A landscape with many valleys, sampled at points; each row gives a point and its height.
A ball rolls from a point to whichever of its 2 nearest points has the largest drop for the distance, and stops where none of them is lower. Distance is the straight distance between rows; heights are no part of it.
<1036> height 379: [ 16   6 -55  -7 -35  -5 -30   6  27   8 -17   6 -34  10  20 -10  29 -12
 -36  45]
<354> height 330: [ 29 -50 -27  19  23  29   7  12 -38   9  12  22  32  -7 -13  -7 -17 -15
 -18  12]
<436> height 439: [ 22  28  19  -7  28 -31  14  12 -14  17  -1  38  29  37 -52 -14  13  42
 -34  54]
<1161> height 522: [ 19 -41   3  13  47 -10  34  -6 -30 -33 -34 -39  60  37 -10  53 -75 -47
  12  -2]
<994> height 275: [  1  -9  24 -11   7  -9 -68 -35  -8  30  18 -27 -16   3 -32  -5 -41 -73
 -27 -18]
<56> height 500: [ 40 -35   0 -17  20  21  31 -12   3 -42   9  13  29   1  48  47  27  88
 -13 -41]
<442> height 530: [-15  44 -16 -13 -23 -31 -11   1  36   1 -42 -22 -28  38  13  -5  26   7
  23 -10]
<357> height 442: [ 33 -17 -13   7 -43 -31 -14 -12  60 -16  -9 -74  -4   5 -22  49 -24  -1
 -19 -20]
<535> height 373: [ 45 -54   8   0  36  25   1   8 -55   6  -3  39  46  18 -10   1  -6  22
 -42  18]
<1015> height 350: [ 29  53  19 -13 -11  -5 -62  35   2  37   1 -10  -4  28  10   8  27  46
 -10  16]
<252> height 598: [-25  13  -9  22  29  -3 -12   3 -44  25   4  17  25  16 -29 -61 -25 -52
  23  -6]
<1121> height 421: [ 27   7  10   7  -9  11  -9  35   3  18  28   2  19  -9   0  21  22  72
   8 -20]
<571> height 727: [-67  26   2  36 -12 -30  74   6  32 -37 -12  -2 -11   2  15  34 -29   8
  67 -10]
<888> height 320: [  1  -2 -51  -6 -11  -9  26   4  25 -13 -23  30 -16  16  12 -17  33   7
 -42  68]
<239> height 443: [ 52 -21  35 -35  31  20 -38  23 -27  36  12  29  14  26  13  33  15  33
 -41  32]
<562> height 319: [-12   6  23  32 -34 -19 -56 -11  24  40  23 -18 -25  -8 -18 -19 -12  -7
   9 -19]
<788> height 693: [-16 -10  -5  35  44   1  64  26 -12 -27 -18  26  39  28 -29 -15 -19   2
  14  18]
<814> height 537: [ 17  16  37 -21  -7  38  -9  17 -23   8  43  31   9 -66  12   3  20  57
 -16  65]
<141> height 539: [-60  -2   9 -17 -24 -21  43 -32  28 -41 -14 -26 -39 -22   5   7  -7 -52
  23 -14]
<541> height 801: [  5  18 -13 -26 -15   3  23 -14  38 -34  -8 -35 -21 -13  44  39  12  14
  35 -69]
<1176> height 594: [ 33  40  12 -34  14  -4  54 -20  -2 -59 -20  29  11  14  47  10  42  88
 -31   1]
<680> height 446: [  2  -7  14  12 -37   5   1  -3  22  11  25 -21  -2 -38   1   6   3  18
  38 -73]
<303> height 566: [-28  25  35   0   1  23 -22  26 -31  23  43  35   7 -43 -17 -39   8  22
  21  44]
<1183> height 665: [  3 -14  39  32  31  53 -61  30 -31  13  47   6  37 -41  -4 -24 -47   3
  -2  53]
<1216> height 86: [-31  23  -7  18  14 -25 -79  -8  12  51  11  19 -17  25 -24 -37 -18 -31
 -26  36]
<463> height 730: [  6 -26 -21 -11  50  24  59  11 -53 -21 -28  10  43  19  23 -14 -27 -43
  29  -2]
<489> height 366: [  0  23  45  47 -58 -15 -46 -19  25  38   7 -41 -24 -18   0 -15   5  23
  28 -52]
<1174> height 263: [-17  15  11  -8 -48 -44 -55 -55  23  25 -10 -35 -54  -3  -7 -19  14 -56
 -29   3]
<737> height 478: [-31   9   7 -24   5   6   7   0  -6  18   0  13 -24  -2   0 -23  15 -23
  45 -51]
<673> height 177: [-28  19 -14 -11  -9 -40 -62 -26  25  39 -12  -4 -47  28  -8 -29   7 -56
 -18  19]
<1013> height 553: [ 29 -48  -1  39  58 -14  23   8  -5 -13 -25 -15  60  53 -32  34 -52  -3
   4 -15]
<124> height 513: [ 24 -46  -9 -37  13  56 -33   4 -34  24  27  13 -10 -32  26  23   0 -31
  -2 -18]
<697> height 587: [ 38 -23 -13 -55  10  13 -22   5   8  20  -8  -6 -18  22  24  43  23 -11
 -10 -22]
<348> height 506: [-27   4 -30 -26 -12 -16  32 -16  36 -32 -24  -9 -41  10  27  21   5 -39
   9  13]
<135> height 280: [  7 -35 -35  -3  -7  20   6   9  -2   8  15  19  -9 -13  -6 -10   4 -24
  -8   4]
<128> height 654: [  5  18  35 -44  42  46 -23  30 -62  33  28  45  10  -4  10  -8  17   4
   4  25]
<666> height 375: [  1 -29   3 -13  46  -5  53  -2 -10 -34 -42   9   1  49  23  61 -48 -48
  -2  32]
<820> height 481: [ -9 -22  28  38 -28 -18  16 -16  23   4  18 -37   5 -28 -43  -2 -28  -4
  37 -76]
<388> height 466: [-25   7 -50 -21 -29   6  22 -11  30 -19  -2  11 -36 -24  36 -18  31 -13
   8  -4]
<227> height 438: [ -6 -12  30  -7 -35 -42  -5 -30  41 -28   3 -78 -15  -5 -36  29 -16 -35
 -34 -29]
<475> height 475: [  6  72  20  30 -50  -6 -33  21  -1  12  10 -17  14 -29 -18 -18  19  89
   9  27]
<1172> height 781: [-10 -17   1 -55   7  14  31 -22  13 -42   5 -28 -26 -29  29  54   3 -29
  27 -62]
<389> height 718: [-25   0 -18   5  33  11  48   3 -52 -14 -20   1  41   5   4 -51 -33 -65
  52 -16]
<331> height 761: [-15 -21  -6 -54  40  11  46 -13  -7 -39 -20  -4 -14  12  34  65 -17 -45
  26 -23]
<815> height 613: [-38  11  18  39  13   1 -35 -31 -53  37   9  11  15 -16 -15 -80 -39 -74
  19 -13]
<1065> height 552: [ 18 -32 -16 -64 -13  26 -25 -16  -3  14  13 -10 -35 -25  28  33  13 -42
  -7 -32]
<154> height 418: [ -3 -38 -22   4  19  15  62  11  18 -37   0  14   8  -8  11  26  -5  10
  19 -17]
<23> height 630: [-24  12  33  35  26  27 -71  -1 -40  38  26   7  16 -14  -4 -48 -52 -48
  13   7]
<916> height 467: [  0  43  -8  -8  16 -39  -8  21  15  18 -13  19   3  50 -21 -13  35  29
 -15  44]
<1113> height 410: [ 23  -2   8  37  27 -18  -6  26  -4  18  17  19  43  26 -53  -6 -12  38
 -31  31]
<203> height 374: [-23  -9  40  -1   0 -34  -4 -33   7 -15   0 -56  -9   3 -53   4 -29 -64
 -21 -37]
<907> height 544: [  1 -22   6 -12  21 -18  16  -3  19 -17 -16 -31   4  23 -21  43 -34 -36
  16 -26]
<941> height 521: [-14  -5  16  12 -39  36 -32  11  -2  22  46  16 -21 -63  27 -19   5  17
  17  -1]
<1105> height 615: [  8  16   0 -42  -3  16 -39  18  -2  35  14  13 -27   6  25   7  31  -4
   6 -12]
<682> height 348: [  0  48  10 -32  -9   5 -39  25 -14  32  20  29 -13  -5  15 -15  39  25
 -23  67]
<148> height 669: [  7  16  23  -4  44  35  -5  34 -82  28  23  28  51  -1 -15 -34 -13  -2
  16  10]
<797> height 451: [-16   3  -9 -10  14   5  39  21   5  -9   7  20   3   3   1  -5  20  17
  33 -29]
<92> height 565: [ 39  17  25 -36   8   0  45 -10 -14 -17  -3  35  25   2   3  12  33  80
 -33  11]
<990> height 322: [ 20 -52 -21   5  37  -8  34   0  10 -18 -33  13   7  47   0  25 -25 -29
 -30  38]
<829> height 220: [-25  -8 -35   1  16 -14  10  14   6   0 -12  26 -15  20 -19 -24   3 -39
   1  28]
<884> height 636: [-27  20  25 -35  10  33 -40  21 -35  40  26  34 -29 -20  22 -32  19 -20
  20   7]
<257> height 583: [-44  30  19  25  19  -2 -27  19 -34  38  25  34  12  -3 -38 -60  -3  -1
  28   9]
<447> height 444: [ -8  53 -13  27 -51   0  -3  17  11  -3   4 -13   2 -25  -1 -24  34  78
  19 -17]
<1073> height 256: [ 26 -39 -38  17   0  -8  23  10  24 -10  -9  22   4  19 -12   0   1   7
 -48  44]
<995> height 407: [  4  33  10  20 -55  10 -32   6  14  17   6 -25 -15 -24  22  -9  19  45
  28 -50]
<182> height 498: [-17  68 -31  -3 -23 -31  -8  15   9   0 -41   0 -10  25   0 -24  46  45
   2  29]
<948> height 512: [-31  -9  21  19 -11 -33  31 -14  35 -22  -7 -37  -9   2 -36  15 -34 -24
  40 -41]
<158> height 284: [ 48  16 -45  38 -42   1   3  15  36 -31 -36 -31   3  15  13  23  14  65
 -23   3]
<1135> height 705: [-42  -6 -18  33  34  -4  68  12 -20 -34 -23  11  24  16  -9 -16 -47 -44
  48  15]
<660> height 408: [ 46  -5  38 -24  53   8 -11  15 -57  24  -4  43  38  42 -19  -1   3  23
 -45  34]
<793> height 358: [ 28 -28  -6 -42  21  17 -50 -15 -31  29   7 -17 -11   5  -5  13 -25 -81
 -20 -10]
<190> height 584: [ 52 -75 -15  23  27  -4  -8  -1   0   3  -5  -7  42  31 -31  43 -28   9
 -28  -2]
<851> height 395: [-18  10  43   7 -49  -2 -44 -44   6  42  10 -18 -53 -48  22 -24  22 -32
   7 -26]
<1112> height 301: [-38  -9  44 -35  19 -14  11 -25 -33 -43 -13 -61   1   1 -26   3 -32 -93
 -16 -31]
<1034> height 592: [ 19  41   2 -27  24   3  42   2  15 -46 -30   8   1  38  61  38  34  69
   2 -19]
<197> height 479: [ 42 -37   8 -46  25  50 -26  14 -37  27  21  31   0  -4  33  34  22  15
 -18   5]
<964> height 340: [-32  14  56   7 -39 -35 -24 -78   1  28   0 -42 -57 -34  -6 -23  43 -55
 -27 -20]
<123> height 546: [-42  29  43  22 -33  23 -22  23 -13  23  49  20  -4 -67   4 -47  15  41
  36   9]
<983> height 458: [ 44 -32 -17   0 -11  22  11  14  14  -6  13  -5  18  -9  20  47  17  66
  -4 -38]
<521> height 393: [-21  19 -31 -28 -14  -2 -27  12  -3  22   3  35 -35   4  14 -33  42  -8
 -10  47]
<1173> height 486: [  6   3 -29  12 -63  19 -33   4  19  16  17  -4 -29 -45  26 -15  21  11
  -9   8]
<958> height 377: [ 16 -72 -23  24  16  14  64  -2   9 -47  -8  25  28  -3  13  24 -10  32
 -22  10]
<937> height 388: [ 11  29  15  15  -7 -17 -31  29  14  34  18  -9  10  20 -20  -4  10  41
   9  -8]
<567> height 507: [ 27  51  37  -1 -33  20 -12  19 -10  10  29   4  21 -53   2   7  19  87
  -2  46]
<412> height 717: [-53 -11 -18  31  -1 -17  67   1  29 -39 -15   3  -6  -3  -7   9 -32 -27
  45   8]
<619> height 372: [ 10  -5  -9  60   6 -15 -47  16  24  29  36   1  28  14 -51  -7 -39  16
 -27  18]
<841> height 533: [-47  21  34  -8 -43 -41  16 -58  25 -16 -30 -51 -49 -17   6  -7  29 -38
   9 -33]
<863> height 681: [ -5  13  -5  16  44   6  39  26 -61  -2  -2  30  58  13 -33 -46 -14  -2
  17  12]
<1059> height 480: [ 21 -66  -8 -24  35  11  32 -24 -30 -37 -23 -37  37   5  -1  66 -40 -48
   3 -16]
<425> height 501: [-40  24  25  -6 -23 -27   5 -27  19  15 -15 -15 -32  -7   2 -21  28 -15
  46 -54]
<595> height 744: [ -3 -38 -15 -24  54  36  66  -9 -36 -44 -27  22  13   7  42  29 -19 -29
  20 -13]
<130> height 326: [  3 -29 -23  44  -1  -1  68  16  23 -33   5  21  27  -9 -21  -5   3  48
 -14  22]
<1003> height 364: [ 48 -10 -40  25 -48  -9 -30   4  45   7  -7 -39  -8   8   0  22  -2  23
 -29   5]
<861> height 817: [ -1  50  -4   7 -47   3   6 -23  29 -26 -26 -50 -30 -21  33  10  14  32
  39 -85]
<611> height 575: [ 31 -31  -7  12  15 -18   2  12  30   3  -7 -14  14  39 -23  36 -13   5
  -7 -10]
<630> height 376: [-10  17 -27  17 -16  -3  75   3  14 -42   9  34  20 -38  -3 -21  33  68
 -13  33]
<944> height 440: [-11 -15  -7   0 -55   5 -32 -28  10  23  21  -4 -48 -46   6 -26   6 -49
  -6   0]
<574> height 561: [ 25  46 -17 -20  -4  -8   7  20  27 -13 -39 -12  -9  43  27  20  35  48
   5 -11]
<591> height 321: [ -8 -18  -6  59  -6 -23 -28 -15  26  23  27 -13  11  -5 -57 -24 -53 -28
  -9 -10]
<1049> height 739: [-45  42  -5  18   2 -30  47  24  37 -22 -25  -3  -1  29   6   5   8  42
  53 -10]
<165> height 291: [ 37  55  -1 -20 -32  18 -52  21  -9  17  -8   3 -16   2  32   3  39  51
 -38  56]
<653> height 155: [-48   5 -16  -6  19 -41  -3 -21  16  -2 -32   1 -27  32 -24 -27 -10 -72
   8  19]
<422> height 423: [-36  23 -53   4 -19   2  53   2  24 -43  -1  28 -14 -29  26 -31  44  30
   6  20]
<493> height 80: [ 28 -13 -35  -8  -2  14  46  -3  17 -48  -7  24  -2  -5  53  14  36  54
 -38  13]
<758> height 225: [-44   2   7 -24  21 -22  19 -23 -11 -24 -29 -23 -16  18 -21  -6 -32 -95
  15  -1]
<1142> height 422: [ 38 -58 -10 -34  33  12 -21 -12 -23   3  -8 -24  16  17 -17  43 -24 -50
 -10 -21]
<638> height 182: [ -9  -6 -20  19  16 -11 -59 -25   4  32  10   0  -6  15 -33 -25 -48 -71
 -33  19]
<321> height 647: [-24  -6  23  45  12  43 -40  19 -46  21  43  20  26 -45 -12 -58 -41 -20
  17  29]
<53> height 207: [ 39  27 -27 -13 -28  15   1   9   1 -11 -14  11  -6  -2  31   5  49  59
 -42  24]
<618> height 252: [-20 -15  25  54 -16   1 -60 -29   6  37  35  -6 -19 -36 -22 -33 -48 -47
 -11   1]
<68> height 200: [ 11   1 -45  19 -25  -8  36   5  42 -39 -17  -5  -6   6  22  12  17  36
 -13  14]
<865> height 538: [ 46 -33  40 -31  20   6  27  -5 -24 -18   0  34  43  14   9  37  23  93
 -35 -16]

Call two points neighbours if one is among the 2 nearest of the other. Go from one point of each pair to the other, from neighbour to neighbour, staying as low as possible. Name the highest point that can't be avoided.
<618> and <653> => <1176>
<618> and <1216> => <303>
<1216> and <130> => <1049>
<1073> and <493> => <521>
<653> and <165> => <357>

Where does a ball stop that starts at each point below?
<841> => <130>
<148> => <653>
<23> => <1216>
<442> => <618>
<190> => <1216>
<1173> => <1216>
<197> => <653>
